Each scene shows the same named points in several views. A view is turned or mirrored, and shifted as a whole, has a little noise and may leave points out.
In the rows, zero is written as 128.

Scene 1
View 1
gib: [141 139 125 105 111 202 159 121]
rafus: [ 95 136 123 158 145 156 134 104]
fivos: [ 94 122 138 122 108 131 126 108]
Rom: [141 124 146 117 105 172  86 154]
dabel: [141 116 121 106 116 193 149 140]
gipe: [127 102 121 103 108 176 152 135]
megif: [129 136 150 125 115 161  94 140]
bomeg: [111 163 149 134 114 153 118  98]
Fuve: [ 93  96 121 114 115 146 163 113]
vun: [116 138 134 154 138 162 111 122]
dud: [120 145 156 116 103 150  96 122]
mugim: [134 146 117 106 117 210 186 106]
bebaf: [147 115 137  94 103 180 129 150]
Vul: [130 161 111 146 146 214 166 109]
bot: [124 168 124 139 134 196 160  99]
gug: [148 112 126  79  98 200 161 138]
bodip: [131 119 128  89  99 178 150 130]
Nol: [114  82 128  76  84 151 156 137]
lasa: [141 181 148 120 113 197 136 103]
mis: [125 143 137  77  82 173 175  96]
Rifet: [133  68 127  79  92 162 132 168]
View 2
bomeg: [118 136 133  84 163  90 123 129]
fivos: [105 140 135  86 173 128  80 136]
Vul: [144 157 109 128 106 125 164 144]
rafus: [134 168 139 103 164 125 117 155]
gib: [111 135  99 120 100 130 126 120]
bot: [135 140 117 114 121 117 152 142]
vun: [128 161 129  99 169  78 122 118]
lasa: [120 123 112  97 123  88 146 116]
mugim: [117 126  99 118  92 145 141 134]
Rifet: [ 76 161  93 129 127 152  40  90]
gug: [ 92 135  86 122  90 146  95 101]
dud: [ 98 139 124  87 163  83  98 102]
Rom: [ 93 171 108 111 149  87  89  83]
bebaf: [ 91 152  95 118 120 119  86  96]
Fuve: [108 142 126 103 151 166  81 152]
View 3
rafus: [121 165 121 120 146 116  60 117]
Fuve: [ 99 165 130 112 154 129  93  59]
Nol: [103 162 117 105 159 111 138  25]
bomeg: [119 167 119 141  92  74  84 125]
mis: [101 158 127 133  95  98 131  45]
mugim: [138 133 117 133  78 135 109  58]
lasa: [140 149 106 136  77  80 108 101]
Vul: [155 130 114 135  85 138  71  98]
bodip: [127 147 110 117 119 102 129  48]
gipe: [132 151 107 113 135 120 118  57]
fivos: [ 97 179 118 113 165  90  99  85]
gib: [143 139 107 125  93 117 116  66]
bebaf: [150 149  95 108 134  99 139  62]
megif: [145 163  94 111 150  72 116 104]
dabel: [160 138  98 111 137 127 102  81]
View 4
vun: [159 153 112 125  97 188 165 100]
Vul: [139 142 109 171 104 128 117 129]
Rom: [147 107 140 128 123 227 144 107]
gib: [130 120 113 167 147 162 120 133]
mis: [130 134  74 145 190 172 130 145]
fivos: [163 129  67  96 126 200 143 128]
rafus: [162 139  78 115  89 161 137 125]
Nol: [141  84  76 110 172 210 107 148]
Fuve: [155 113  55 102 134 181 112 144]
megif: [154 128 123 119 119 210 154 109]
Rifet: [138  60 111 118 156 227 100 140]
dabel: [145 105 120 144 103 176 112 126]
bomeg: [157 163  91 124 124 185 167 110]
gipe: [142  98 102 134 138 182 110 137]
gug: [127  96 112 155 169 184 105 142]
bot: [143 150  98 159 116 136 133 128]
bebaf: [139  97 124 144 150 200 124 123]
lasa: [143 160 115 164 139 160 158 112]
dud: [156 141 110 120 136 213 168 107]
bodip: [137 112  97 143 162 188 120 136]

Which points are out of place in each view (at most two, in the order of its rows)? Write none if all are in place.
view 1 => dabel, vun
view 2 => none
view 3 => bomeg
view 4 => none

Scene 2
View 1
suzim: [148 150 114 143 119 159 147 101]
sigot: [147 127 116 156 136 150 137 142]
temaf: [130 136 105 142 136 143 136 152]
Luta: [180 154  69 128  53 177 182  95]
tok: [106 154  97 129 163 111 182 165]
rog: [123 170  90 117 124 136 177 118]
sigi: [123 144 117 137 167 125 185 129]
Zeg: [123 152  85 130 130 132 157 154]
komi: [160 151 108 141  94 172 143  96]
kivat: [123 161  78 122 120 132 168 149]
gulik: [155 121 123 160 138 149 156 139]
geke: [147 135 125 155 120 174  83 119]
View 2
sigot: [142 107 129 140 142 152 115 153]
komi: [133  69 123 147  95 129 147 148]
kivat: [122  81 141 108 125 140  93 103]
sigi: [126 105 135 118 175 152 132  96]
gulik: [140 106 129 139 160 139 127 153]
Luta: [114  38 138 130  68  81 138 138]
temaf: [135 115 143 115 148 151  74 135]
tok: [122 105 143  98 177 158  88  87]
suzim: [134  66 115 145  93 151 148 118]
rog: [123  72 134 115 123 140 121  92]
Zeg: [122  94 139 107 137 148  86 112]
View 3
sigi: [102  71 156 177 169 104 139 142]
rog: [119  90 115 144 140 100 134 157]
Zeg: [138  82 154 146 122 107 142 162]
suzim: [118 100 124 136 161 149 127 135]
geke: [130  89 143 117 146 213 141 142]
komi: [131 126 116 119 153 157 120 127]
sigot: [131  87 167 147 148 151 135 134]
Luta: [144 161  93 107 136 115 106 116]
gulik: [127  92 173 155 156 147 133 117]
tok: [118  57 165 169 138  87 150 170]
kivat: [126  78 143 161 130  77 138 162]
View 4
kivat: [140 160 136 173 155 147 163 175]
Zeg: [143 148 141 180 151 146 152 163]
geke: [113 151 216 136  94 157 130 151]
rog: [157 163 143 167 126 183 184 208]
Luta: [ 97 199 117 102 111 121 159 209]
sigi: [165 118 133 194 115 169 170 183]
temaf: [136 134 168 174 128 147 141 153]
sigot: [133 128 166 162 102 146 141 159]
tok: [168 129 133 211 157 162 166 166]

Which points are out of place in each view (at most two, in the order of its rows)? Write none if all are in place.
view 1 => none
view 2 => temaf, suzim
view 3 => kivat
view 4 => rog
